Each row is a point on a tangle of strands that fork, close into loops and nearly touch. The rows are in no order.
Two points are linked if the straight distance between their rows is under 77.8. Some points are linked to none.
z471: [ 17   5   7  -8  -9  14   9 -23  -9 -13  -1 -21  -1  29   0   1 -12   0
   9  -7   2  23 -10  24 -34  21 -12   1 -25  24 -16  13  13  12 -25  11
  -2  21   9 -19 -15  14  22   7  13  -1  11   5 -16  -7   9  -2 -15  29
  13  32   2   5 -12 -13  -3 -20  -1]
z284: [-22  -7   6  -2  -3   7   7  16  -7  11   6   3  16   1  -9  23   7 -13
   2   6  10  -7 -24  -3  13 -17  -9  -1   1  -2   3  15   3  -3  11 -16
  -2  -8  -2 -15 -12   7 -34  12  -6   2   5  -7  16 -10 -12  39 -10 -16
 -28   2  25 -11 -10   3  -7   2   6]
z734: [-12  19   6  16   9   5  -2 -16  -8 -10   7  17  10 -10  -2   8  23 -24
   5 -17   5   5 -26 -11   7   7  -3  13  -5   4   0  15 -20  14 -15 -10
 -24  10  28 -22  17   9 -43  -6   1  16  22   4  11  -4 -24  22 -34  15
 -19  16  29   2 -16 -12 -10   1  -4]
z690: [  6  -9  14   7  -2  11   2  10  -4  -4   0   5   3  38  14  21 -10  21
  -7  16   6 -17 -17 -18   4  15 -20   6   7   1  -1   3   0  -2  -3 -34
  -7  12  -1 -32 -28  -5  14  22   9 -12  -2   4 -10   9   6   4  -5   4
  -8  32  -5 -17  -2 -22  14  -1   4]
z988: [ -5 -12  11  18  22   8  -9  25 -11  -4   7  15   5  12   5  30  11  17
 -16  12   3 -30 -13 -18  22   8 -27   1   8 -20  22  -3  -9   6  12 -40
   5   2   1 -10 -19 -19   8  18   1  -2  -2  14   6   9  -5  -3   4 -14
 -10  10   8  -3   2 -11  18   8   2]
z780: [ -6  15   0   8  -2   1   3 -36  -7 -16   1   7   5  -1  -5  -9  13 -16
  20 -16   9  18  -9  -2  -8  14   6  12  -9   5 -15   1 -10  17 -21  22
  -4   8  21 -17  18  10   1  -6   5  11  19   0 -11  -3 -14 -17 -33  37
   4  18   7   4 -15  -3  -7 -15 -14]
z849: [ -8  -2  -6 -13 -22  -5  17  -6  10  14  -9 -11   7   5   5  -8 -14 -17
  17   4   7   7   0  -1   2 -32   2   1   6  -2 -15  -5  10 -12 -10  20
 -14  -8 -15   0   3  18 -10  -3  -1   5   5 -18   6 -13   1  15 -13   1
 -18   1   3 -17  -9  -2 -14 -13  -3]
z994: [ 23  16   7  10   1  16  -1 -21  -8 -18 -11  14  -4  10   7   7   8  -3
   4  -9   8  15 -13 -20 -16  26  -8  12   3  19 -14   6 -19   2 -26   1
 -15  24  23 -17  13  14  -5  -5  11   4  13   4  -7  16 -10   2 -13  23
   8  25   6  -4  -6 -25  -8   0  -4]
z936: [  0 -17   0   1  15  -6 -13  22  -8  -7  -3  -3  -5 -14   5   0  -4   4
 -20   5 -19 -23  14  11   5   3   4  -5   4  -4  12   0   7   4  20 -13
  18  -7  -9  22 -12 -24  12  -7 -14  -2 -10   8   2   4   8 -17  14 -21
  12 -22  -8   9  16  15   7  11   7]
z828: [  1 -10 -10 -12 -16 -17   6  -5  22  27  16 -14   5  -1   3 -20  -8  15
  -5   7  -1  -9  27   3  12 -22  16 -11   9   1  10  -8  10  -2  23  11
  28 -23 -12  12 -20  -4  12  -1 -15   4 -25 -11   1   1   5 -12  27 -16
  -4 -37 -29  -3  14  21  11  19   8]
z361: [ -8 -21  -1 -20   2  -8   0  19 -10   2 -13 -21  -2  -1   5   3 -23  -4
 -18  14 -13  -7  -2  29  -9 -21   6   9  -3  15  -7   0  20  -7  11  -3
   5 -10 -14   6 -14  -1   9   0  -8 -17  -1   4   5 -20  26  20  13  -4
  -7 -20  10  -5   9   8 -16 -12  13]
z986: [ 21  14  16  14   2  20   2  -5  -9 -10  -1  12   2  21   3  13   9   8
  -2  -5   4  10 -15 -15 -15  19 -18   6  -2  16   0   8 -12   4 -23 -21
 -14  24  19 -22  -5   4 -12   6  10  -1  11   6  -5  14  -7  11  -6  12
   0  25   7  -3  -4 -33  -1   2   1]
z456: [ 26  -1   0  -5 -10  -5 -10   4   4  -4  -6   7  -7 -12  -2 -16   2  -1
  -5  -8   1  -6  22  -7   4   5  10  -9  10  -2  13  -5   0 -15   6  -7
   8  -7 -13  35  11  -1   2 -10   0   2 -13  -3   8  15   0 -10  31 -25
  18 -27 -20   1  12   8   5  21   6]
z245: [-19  12   7  10   1   0   0  -3   5   3  11  16  17   3  -4  18  17  -1
  19  -4  14   1 -15 -24  16  -2  -6   2   5  -8   0   6  -9  10  -1  -1
  -7   1   5 -20  -1   0 -21  12  -5   7   9  -4   3  -3 -23  -1 -24   4
 -16  14   6 -15 -11  -4  11   4  -7]
z129: [-15   1   9  16  27   2  -3  13 -25 -15  -2   0   2 -13  -5  10   6 -11
  -6  -6 -17   5 -17  17  -6   9  -8   5 -12  -5   0   9   6   5   6 -15
 -12   9   4  -1   8  -7  -8   2  -1  -2  17  10  -3  -9   7  10 -14  -4
  -4   5  20  16  -3  -4 -10 -17   4]
z758: [ 14   6  -8 -11 -17 -12   1  -4  19   9  -4   3  -5 -11   0 -20  -6 -10
   8  -7  10   2  19 -21   7 -14  10  -8  14  -7   1 -10  -6 -18  -1  13
   1 -15 -19  25  17   8  -4  -2  -2   2  -6  -9   8   4  -4  -4  20 -17
  -7 -18 -22 -12   7   9   3   9  -1]
z632: [  0 -22   7 -21 -11   3  -2  20  -5  15   3 -15  -7  35   0  15 -17  30
 -15  14   2 -16   1  16  -7  -6 -17  -3   3  20   2   3  15  -1   3 -26
  15  -3  -3 -14 -46  -9  21   6  -8 -21 -11  -3   1   3  27  11  22  -7
   1   6  -3 -16   6  -7   2   6  10]
z888: [ 17 -21   4  -4  19  -2 -13  25  -9 -24 -30  -1 -14 -19  17   0 -14 -19
 -25   7 -16 -16   8  -7   3   1   6   2   3  -4  -6  -7  -6 -20  14 -12
 -11  -7 -16  27  21   1   0   2   2  -5  -7  10   7   2  11   3  25 -27
   9 -17   3  -2  17  10 -12  -4   9]
z621: [-13  -4 -12   1  -8 -16   4  -4  17  14   6  -5   3 -11   1 -18  -4   7
  -8  12  -7 -11  22   8  21 -12  23  -8   2 -15   2 -13  10   3  24  17
  21 -15 -10  16  -9 -17  13   3 -12   3 -20 -12  -6 -10   0 -23   8 -14
   0 -34 -16  10  15  30  12  10  -4]
z189: [-13 -24   1 -10  13  -9  -1  26 -13 -12 -24 -14  -2 -12  11   7 -23 -17
 -22  19 -19 -12  -7  13  -2 -13   4  15  -4   4 -16   0  10 -13  17   0
 -10 -14 -17   6   5  -4   1  11  -6 -12   0   4   8 -24  22  21  -1  -8
  -8 -12  21 -10  13  12 -24 -23   8]
z942: [-23   9   4  19  12   2   3  -6 -12 -12   4   9  15   4   1  17  10 -17
   8  -2   7  -1 -26  -7   8  11  -6  11  -6  -4  -4  11  -8  13  -1 -15
 -17  10   9 -27   7  -1 -15   8   2   8  22   1   0  -7 -11  14 -35  19
 -16  23  19  -5 -16 -11  -3 -12  -1]
z98: [ 15  -4  -8 -26 -19  -6   8  14  19  22   1  -3  -2  -8   5 -14  -9  -3
   1   2  10  -8  15 -20   5 -29   6  -5  14   1   0 -10  -1 -19   8   3
   6 -22 -19  13   1  12  -5  -3 -10   4 -13  -7  21  -2  -2   5  21 -22
 -17 -21 -15 -24   9   9   4  13   7]
z107: [-14  14   4  10  -6   3   8 -34  -3 -19  -1  12  16  14   5  12  10 -26
  24  -1  13   3 -23 -13   1  13   0  18  -5   6 -19   8  -6  15 -20   5
 -21   9  21 -37   8   8  -8   7  -3  16  23  -7  -4  -4 -21   0 -47  40
  -8  23  11 -11 -16  -8  -3 -14  -9]
z523: [-19 -17   0  -6  11  -5  -1  22 -14 -10 -19  -5   0 -10  15   9 -25 -12
 -13  20  -7 -15  -8  -5  11 -14  -1  14   2 -12 -14   0   0  -8  19   2
 -13 -11 -16  -4   4  -7   7  17  -5  -9  -1   3   4 -17  11   7 -14  -7
 -10   0  17 -16   4  10  -9 -17   2]
z775: [ -8  11  -6   4 -14 -11   0 -19  10  -8  -1  15   3  -4   3  -9   1  -7
  21  -1  18   0   6 -30  17  -1   6  -1  12 -16  -9 -15 -15   0   4  28
  -9 -10  -2  -7  23  -2  11   7   4   9   5  -7  -3   1 -26 -40 -19   9
  -3  21 -13 -15 -10   7  19  -8 -18]
z127: [ -8   3 -14   5  -6 -19   8 -33  16   3  -7  -3  -7 -12  -9 -26   2 -16
  15 -10   5  19  14   7   5  -5  28  -7  -4 -13  -6 -23   5  -4  -4  34
   3  -8  -9  23  20  14   4  -9   4   5   6 -19  -8 -14  -4  -9  -3   1
  -2  -9 -12   9  -1  14 -11 -17 -13]
z605: [-19  -5 -16 -23  -8  -2   7  21  -3   2 -23  -8   3   6  28  11 -38  -5
 -15  31  -2 -22   0 -12  10 -21  -4  11   7  -8 -20  -8  -6 -12  16   4
 -17  -6 -26 -22  -4   6  20  22  -3 -12  -8   8   5 -17  12   0 -13  10
  -9  16   7 -24   0   4  -2 -19   3]
z611: [ 26  20   4   4   5  10 -10 -14  -5 -15 -14  18 -12  -4  -2   2  15  -2
   7 -17   6  27  -2 -18 -13  21   3   8   6  10  -1  -1 -23 -10 -19   1
 -18  20  22  10  30  15 -14 -10  14   5   8   1   1  21 -12   1   3   7
  13   6   5   0  -6 -20 -10   9  -5]
z197: [-10  14   3  10  -9  -2   3 -19  10   0   8  14  12   9   2   6  12   0
  24  -1  15   5  -6 -26  10   1   0   0  10  -8  -7  -3  -9   8 -13  17
  -7  -2   9 -22   5  -2  -4   9   0   6   3  -7   2   3 -27 -20 -23  15
  -9  23 -11 -17  -9  -5  18  -1 -15]
z807: [ -1   3  -7 -10 -21  -7   0  -1  13  17  11   3  -1   0   8  -7 -16  14
  10   9  10 -18  20 -17  20  -9  -1  -9  13 -13  -1  -8  -2  -3  10  16
   3 -16  -8  -8  -4 -15  23  12  -3   1 -16  -6   1  12  -4 -34   5  -5
   1   3 -29 -17   2   7  30   8  -7]
z94: [ 14   8   7  -4  -6   3   6  -9  -3   2  -8  -7  -4   8  -4  -7  -4 -10
   8 -14   6  22   1  11 -22  -3   1  -2  -5  17  -9   3   5 -10 -19   7
 -15  12   3   4   3  21 -16  -6   8   1  22  -9   2   1   6  26   3  -2
  -6   2   3   0  -7 -17 -17  -6   3]
z180: [ 16  15 -14   2  -3   0 -12 -33  10  -8   6  -9 -14   6  -7 -21   8  20
   9  -2   1  19  32  20 -16  30  13 -19 -14   6   9  -8   2   5 -11  24
  19   7   6  18  12   0  29 -11  18   2  -7   0 -17  15   3 -33  22  10
  41   0 -19  27  -3   3  10   7 -12]
z999: [  5  12  11   8   8  12   3  10   5  18  30  11  11   5 -15  14  27  21
   4 -15   5   6 -19  -8  -1  -5 -22  -7   2   5  17  18  -7  12 -12 -21
   7   7  20 -10 -14   0 -34   0   0   5   5   7  11   6 -14  18   4  -1
  -4   7   6  10  -3 -20  -1  16   4]
z573: [ -5   3  -6  22   9 -12   4  -9  14  11  11   5   3 -24 -23 -26  21  -4
  -2 -12 -14  11   8  12   6   3  28 -10  -3 -16  21  -9  -2   9   9   6
  21  -3  -3  30  10  -1 -10 -14  -6   7 -11 -12 -11  -5 -13  -8  10  -7
   7 -32  -9  25  14  23   0   9  -2]
z786: [ 26   5  13  -5 -14  15   9  -7  -6  -4 -14   2  -1  18   6   4 -11 -16
   8  -8   6  11 -11  -5 -24  -5  -7   5   1  27 -19  10   1 -18 -25  -5
 -30  14   5  -9   8  25 -21   0  13   2  18  -8   8   4  -1  37  -1  -2
 -12  20   9 -15  -6 -30 -18  -3   2]
z701: [ 10   5  16  11   7  12  -1   3 -12  -2   6   4   3  24   0  18   1  15
  -3  -2   3   1 -14  -8 -13  16 -18   2  -1   7   6   8  -1   4 -11 -23
  -6  13   8 -17 -15  -5   4  12   7  -4   7   5  -4  10   2   8  -7   7
  -2  25   2  -9  -3 -23   4   1   1]
z266: [-13  -3  -9   4 -11 -15  10 -19  13   6  -5  -5   0  -7  -3 -13  -5 -24
  19  -9   6  13   5  -3   6 -20  18   5   2  -8  -9 -15   8  -8  -6  30
 -10 -12 -10  16  14  15  -9  -7   1   7   9 -16  -3 -13  -2   7 -19   1
 -15  -2  -3  -4  -6   9 -13 -16  -7]
z553: [ -8  -9  15   7   7   7   1  18 -17  -1  -6   5   8  -1  -1  16   2 -16
 -10  -2   0  -3 -20  -4   0  -9 -13   7  -4   4   1  13   0 -15   5 -27
 -13  -1  -6  -5   0   4 -26   9   0   2  16  -3  16  -2  -1  40  -1 -18
 -26   3  20  -9  -3 -10 -16   0   6]
z718: [  9   4  -9  -1  -2  -4 -10 -14   4  -5   6  -5 -10  10   0 -11  -6  25
   4   4  -5  -6  35  19  -8  19   1 -18 -10  -3   6  -4   7   9   0  17
  18   3   4   7  -7 -16  35   2   6  -2  -7   5 -17  17  10 -41  12   3
  29   2 -25  19   7   2  23  11 -13]
z571: [-23 -19  -1  -6   4  -4  14  18   2  20   6 -11  11 -16 -13  11   7  -6
  -8  12  -3  -9 -12  15  22 -29   9   6   0  -4   4   3  19   5  26  10
  19 -16  -6   7 -24  -2 -22   3 -19  -4 -17 -15  10 -25   1  30   2 -20
 -25 -37  18   0   3  26 -12  -1  11]
z600: [-23   5  -2  18  25  -2   2  -4 -18 -13   5   3   3 -26 -16  -8  15 -18
   2 -15 -19  16 -18  20  -3  15   8   8 -16 -10  -1   7   2  14   4   6
  -8  11  10   9  17  -9 -10 -14  -4   0  16   7 -11 -16   0   3 -25   8
  -4  -5  24  24  -6  11  -8 -22  -1]
z63: [ 16   1  14   3  -4   9   4  -4 -10 -15 -23   9   3  13  22  11 -15 -24
   3   4   6  -3 -14 -24  -9   0  -4  10   0   8 -26   5  -7 -15 -16 -13
 -39  16   2 -15  23  29 -12   6  12   4  21  -5  -2   3  -5  30 -11   9
 -16  28  12 -20  -7 -25 -12 -10   2]
z404: [-14  -3 -13   5  -6 -16  -4   2   9   9   5   3   3 -15   2  -7  -8   1
   0   4   0 -13  17  -4  22  -9  13  -3   4 -26   0 -10   2   7  25  20
   9 -21 -10   7   4 -25  15   5 -10   1 -11  -6  -3  -3  -7 -32  -6 -11
  -1 -11 -14  -3   6  26  19   0 -11]
z749: [  9  30   2  10  -6  16   0 -28   1   0  12  18   1  -5  -7  -2  29 -11
   7 -21  10  18 -21  -4 -13   6  -2  12  -1  20  -8  15 -22  14 -38  -2
 -11  20  39 -21  12   8 -45 -23   4  17  10   4  12   5 -14  21 -29  27
 -13  14  19  10 -10 -19 -17   5  -6]
z201: [-21  -6   6  20  29   7  -7  31 -17   1  14   6   8  -7  -3  21  19  14
 -14   4 -15 -16 -18   4  12   7 -20  -5  -1 -23  24   8   2  19  16 -34
  13   3   4  -9 -13 -21  -3   8  -7  -4   2  14   3  -3  -1   4  -1  -6
   1  -1  16  11  -3  -1   6   4   6]
z252: [-14  -8  -5  19  24 -12  -2   3  -4 -17  -5  -1  -2 -35 -14 -14   7 -14
   1  -7 -29   8  -8  25  -1  12  21   1 -13 -14  -1  -3  11   6   8  10
  -1   4  -4  24  14 -12  -5 -15  -7  -3   4  -2 -11 -17   2  -2  -9  -7
   4 -23  12  28  11  26 -12 -19  -4]
z840: [  1 -21   2 -24  -7   0  -2  23  -3  10  -4 -15  -1  11   5   1 -20   7
 -15  10  -3 -10   5  11  -7 -19  -2   1   6  17  -4  -2  15  -9  10 -12
   7 -10 -13  -1 -16  -2   6   2  -8 -11  -4   0   7 -12  24  13  17 -11
  -8 -12  -3 -15   8  -1  -5  -1  14]
z650: [ -4  -1  -6  12  12 -12  -3 -10   3  -9  -1  -3  -3 -24 -17 -23   8  -8
  -1  -8 -18  14   7  26  -6   9  23  -8 -14  -7   8  -4   9   4   3  11
   9   7  -6  29   8  -3   0 -15   0  -3   3  -7 -15  -8   0  -8   3  -3
  14 -25  -3  28  10  18 -10  -8   1]
z396: [-13  -2  -7 -16 -22  -4  19   1  12   8 -16  -3   8   3  20   3 -22 -24
  20  11   6  -5  -7 -22   9 -29  -5   9  11  -5 -19  -3  -3 -17  -5  10
 -31  -7 -18 -16   9  22 -14   6  -1   4   7 -14   8 -13  -4  22 -24   9
 -23  17   9 -30 -14  -2 -10 -15  -4]
z398: [ 32   4   3   4  -2   4 -17   5  -3  -9  -7  17 -10  -6  -3  -1   6   6
  -7  -5   5  -5  25 -13   5  15  -2  -6  13  -6  19   1 -11 -17  -4 -11
   5   0  -1  38  12   0   3  -9   6   3 -14   6   8  30  -1 -17  34 -19
  27 -16 -16   5   6  -2  14  33   3]
z902: [ -6 -11   3   4   9  -3   2  15   7  23  29  -1   6  -4 -17  -8  19  24
  -3  -9 -16  -5   7  23  -2  -7  -3 -16  -7   1  33   5  10  17   9 -16
  36   0   8  18 -21 -14  -1 -14 -12   8 -13   7  -9   9   3  -1  27  -8
  15 -30  -7  21  10   7   8  25  11]
z288: [ -4  -4 -15  -4  -7 -10  -9 -10   6   3  13 -12 -10   8  10  -8 -15  25
   1  10  -4 -20  34  16   6   9   2 -17  -4  -8   3  -6  15  10  13  14
  20  -8  -2   3 -18 -25  41   8  -1  -4 -16   6 -12  11  13 -44   9  -2
  24   2 -23  12   7   9  27  10 -12]
z335: [ -6  11 -12  10  -6 -15  -5 -43  11 -12 -10   3  -8 -12  -7 -23   9 -18
  18 -13  12  24   6   7   0  10  28   0  -4  -7 -11 -19  -8  -2  -8  39
   1  -2   3  12  32  13   8 -15   9   8   9 -13 -14  -5 -11 -21  -9  20
   7   6  -3  12 -16  15 -13 -19 -15]
z959: [ 32   3   1 -11 -19   6   3  -7  16   8   3  -7  -6  19   5 -12 -14  22
   9   0   7   9  19 -10 -10   3 -10 -17   4  15  -7  -3   7 -13 -11  11
   0  -1  -3   3 -10   5  20   2  10  -6 -11  -4   1  16   9 -13  19  -4
  16  15 -29 -16   5 -13  14   5   0]
z385: [-32 -18   1  -1   6   1  12  21  -8  16   5  -1  15 -12 -13  24  10 -10
  -2  16   3  -9 -25   4  20 -23  -1   5  -3 -10   4  11   8   2  23  -1
  10 -12  -7  -8 -18  -1 -27  12 -18  -2  -7  -6  16 -17  -7  35 -12 -17
 -29 -17  28  -2  -3  19 -10  -2   5]
z666: [ 23   9   7  14  16   9 -17  13  -5 -12  -3  18 -11  -1  -2   7  15  21
 -10  -4  -3 -12  17  -6   2  21 -12  -3   9  -9  26   4 -10  -3  -4 -17
   8  12  12  23  10 -14  11  -9   8   2  -9  16   3  26  -3 -22  26  -8
  34  -6  -7  15   3 -10  14  23   2]
z178: [  3 -18   8 -13  -3   3  -1  19  -3  21  18  -6  -7  28  -8  13   3  38
 -11   1  -8 -16   4  17 -10   0 -25 -16  -1  20  20  12  18   4  -3 -37
  25  -3   8  -6 -44 -11  10   0 -11 -11  -9   6   0  13  21   8  32  -3
   6   2  -3   1   6  -8   6  13  13]
z372: [ -2  -1   2  -1  -5  -4   5   7  -5 -12 -20   6   2   0  22   8 -20 -23
   7   9   5  -8  -9 -30   9  -6  -5  14   3  -6 -18  -4 -12 -14  -1  -2
 -35   2 -10 -15  21  17  -5  10   4   2  12  -2  -1  -1  -9  11 -19   5
 -13  21   8 -24  -6 -11   3 -13  -3]
z311: [ -6 -14   6  -3   4  -1   1  16   3  25  28  -6   0  15 -18   4  16  34
  -3  -5 -12 -11   9  17  -4  -5 -15 -19  -6   4  29  10  17  17   1 -22
  32  -5  13   1 -39 -15   7  -5 -13  -4 -10   9  -6  10  10   2  28  -4
  12 -14  -5   8   6  -1   9  17  11]
z933: [ 10  -2  -5  -7   2  -1  -1 -18  -9  -9  -3 -29  -4  11  -3 -10  -9   1
  12  -6  -3  21   6  36 -27  13   4  -9 -26  13  -8  -2  17   7 -12  25
   5  12   0  -4  -6   7  30  -1  16   0  10  -1 -20  -8  15 -12  -3  17
  18  13  -6  15  -7  -2  -2 -18  -7]
z467: [ 10  -9  -6 -22  -6   5 -10  16   1  -9 -10 -13 -12  14  29   6 -39  14
 -15  19   2 -28  16  -1  -1   2 -10  -3   4  -1 -12  -6   4  -2  11   0
  -2  -4 -14 -20 -17  -7  43  19   7 -12 -10  14  -7   6  23 -22   3   0
  12  24 -14 -12   3   0  21  -2   3]
z815: [  7  12  -3  15  11   2  -4  -2   7   8  10  12  -6 -20 -22 -14  33   9
  -2 -16  -4  19  10   1  -3  10  12  -5   2  -8  27  -4 -11   6  -3  -6
  17   6  10  27  15  -2 -16 -21   1   7  -3   4   0   9 -13  -5  18  -7
  21 -28  -5  26   1   4  -1  23   1]
z983: [ -9  -4 -14 -31  -8  -5  -2  16   3  -6 -12 -21  -8   6  30   5 -43  10
 -17  31   1 -26  13   1   3 -13  -2   3   5  -2 -18  -9   2  -3  22  10
  -4  -7 -20 -22 -10  -8  41  16   0 -12 -11  15   3 -11  20 -22  -7  10
   6  15  -6 -13   2   8  16  -8   3]
z871: [ 20   2  14  -2 -17  18  15 -18  -3  -3  -1 -16  -2  44  -3   2 -13   7
   5  -2   0  20 -16  15 -32  12 -18  -2 -19  27 -20  14  20   6 -29  -3
 -10  18   5 -24 -30  11  12   6  12 -12   2  -3 -10  -4  12  12 -10  25
   2  36  -4  -3  -7 -20  -1 -12  -2]
z646: [ 12   4 -11  -6   0  -4  -7 -27   3  -7  -3 -24 -10   5  -7 -20  -5   4
   9  -3  -3  22  18  39 -26  14  15 -16 -20  10   0  -8  14   4  -9  28
  15   8  -4  11   5   9  27  -7  18  -1   3  -5 -18   0  12 -20   9  11
  22   0 -12  21   2   3  -2 -14  -3]
z80: [ 15  25  -1   3   9   5 -13 -20  -2 -13 -11  13 -16 -19 -14  -8  26  -6
   5 -20   3  34   1  -2 -14  23  13   9   0   9   7  -2 -22  -6 -21   5
  -7  14  18  22  34  15 -20 -26  12   4   8   2   0  11  -9   6   5   6
  18  -9  10  22  -7  -2 -24  11  -4]
z231: [ -7  -1 -12 -23 -23  -5   6  14  16  24  11  -3   3   7  15   4 -21  20
   1  17  12 -22  17 -22  20 -21  -9  -8  18 -13  -1  -5  -3  -3  15   9
   5 -22 -14 -20 -16 -13  22  15 -12  -3 -24   1   7   3   3 -23   4  -8
  -7   2 -21 -25   2   6  24   9  -5]
z576: [-11 -14 -10 -10  -7 -11  14   4   8  23   4 -12   8 -12 -10  -5  -4  -8
  -3   7  -2   2   3  10  11 -31  15   2   6   3   3  -7  13  -5  13  14
  14 -16 -10  15 -17   4 -12  -2 -16  -6 -11 -17   4 -20   8  19   8 -17
 -19 -38   0  -6  10  20 -10  -1  11]
z606: [  9 -10  10   4   8  -1  -2  21 -10 -10 -17   4  -6 -14   6   3  -2 -15
 -11  -3  -2  -3   0 -13   1  -2  -1   6  -2  -1  -2   0  -4 -20  10 -14
 -15  -2  -9  18  15   9 -15   2   1   2   8  -2   7   3  -3  22  11 -24
  -9  -6   8 -12   5  -5  -9  -3   2]
z345: [ 16  -9  -2 -15 -11   9  -1  18   0  -5  -6   0  -4  30  28  14 -30  20
 -12  21   7 -30  -4 -27   6   8 -21   1  13  -3  -8  -5  -2  -6   0 -15
 -10   2 -11 -28 -23  -5  36  23   4 -14 -15   8  -3  14  11 -15  -1   5
  -1  32 -17 -20   3 -11  23  -1   3]
z247: [-15  -3  12  21  33   8  -4  22 -21  -4   8   0   5 -18 -11  12  19  -4
 -17  -7 -20   2 -26  14  -3  11 -13   2 -11 -10  15  13   1  11  10 -31
   0   7   6   2   6 -15 -20  -6  -3   0  13  19   6  -4  -3  19  -6  -6
  -6  -7  24  24   2  -5 -12  -5  10]
z518: [ 10  22  10   8   4  18   2  -9   1   9  29   9   6   4 -17   2  28   9
   3 -20   4  17 -23   1 -12   4 -13   5  -2  17   8  16 -19  14 -30 -14
   2  16  31 -13   1   2 -40 -13   5   8   9  10  13   6  -7  23  -8  16
  -1   9  13  17  -5 -23  -9  15   0]
z436: [ 11 -14   8  12  21  -6 -16  22 -10 -28 -19   2  -7 -25  10   3   1  -8
 -25   2 -21 -18  14   6   4  16   9  -3   1 -10   5  -1   0  -6  16 -17
   5   2  -8  34  12 -13   7  -7  -2   1 -12  11   2  12   2 -17  18 -22
  24 -19  -6  17  19  16   5  10   8]
z609: [  7  27  -3  12   9   7  -7 -17   7   1   6  16  -9 -18 -22 -18  39   3
   1 -19   0  29   4   2  -3  16  11   5   5  -3  17  -4 -26   3 -15   3
   9   9  16  26  32   4 -25 -27  11   4  -3   6  -1  11 -15  -3  10   7
  18 -17   1  31   0   2 -12  18  -7]
z305: [-11 -10 -10 -27 -23   3   0  19  16  26  11  -3   9  18   7  18 -16  22
  -3  24  17 -24   0 -21  19 -21 -10  -1  19  -4   1  -2  -2  -4  18   0
   8 -19 -14 -30 -30 -10  13  16 -13  -9 -25  -1  14   4   3  -7  16  -8
 -12   2 -14 -30   2   7  20  13   2]
z554: [  1  15  -5   8   2  -2  -8 -31  -1 -19  -9   4  -8  -7  -7 -13  12 -11
  15 -12   7  23   6   4  -9  20  17   5  -6   2  -9  -9  -9   6 -11  29
  -1   5  12   3  30   7  11 -11  11   7  14  -1 -18   1 -10 -25 -14  25
  17  12   0  13 -14   2  -7 -12 -13]
z26: [  4 -11  -5 -26 -18  -8   9  13  21  28  11 -10   5  -2   6  -6  -5   9
  -3   6  10  -9  11  -9  11 -33   8  -4  16   3   4  -7   9  -6  20   7
  22 -26 -18  10 -17   4  -2   0 -16  -1 -22  -8  16  -8   3   3  28 -17
 -19 -36 -11 -19   9  13   3  16  14]
z128: [-24  15  -8  17  23   5   2 -16  -7  -2  19   6   4 -25 -18 -12  25 -17
   4 -19  -7  25 -22  23  -7  10   4  12 -14  -5   2   5  -6  25  -4  10
  -2   9  18  -1  21  -3 -19 -24   1   6  14  13  -8 -12  -2   4 -27  23
   0   0  16  35 -10   2 -11 -12  -3]

A tip is a point with one link. Name the tips that can be reached along the links from each point below, in the order of the rows.
z518 => z775, z94, z999
z467 => z988, z902, z128
z576 => z936, z666, z305
z471 => z288, z871

Name the points in between on the shortest way along the links from the first point to the second, in order.
z127 / z63 => z266 > z849 > z396 > z372
z983 / z632 => z605 > z523 > z189 > z361 > z840
z284 / z828 => z385 > z571 > z576 > z26
z467 / z600 => z345 > z690 > z701 > z986 > z994 > z611 > z80 > z609 > z815 > z573 > z650 > z252
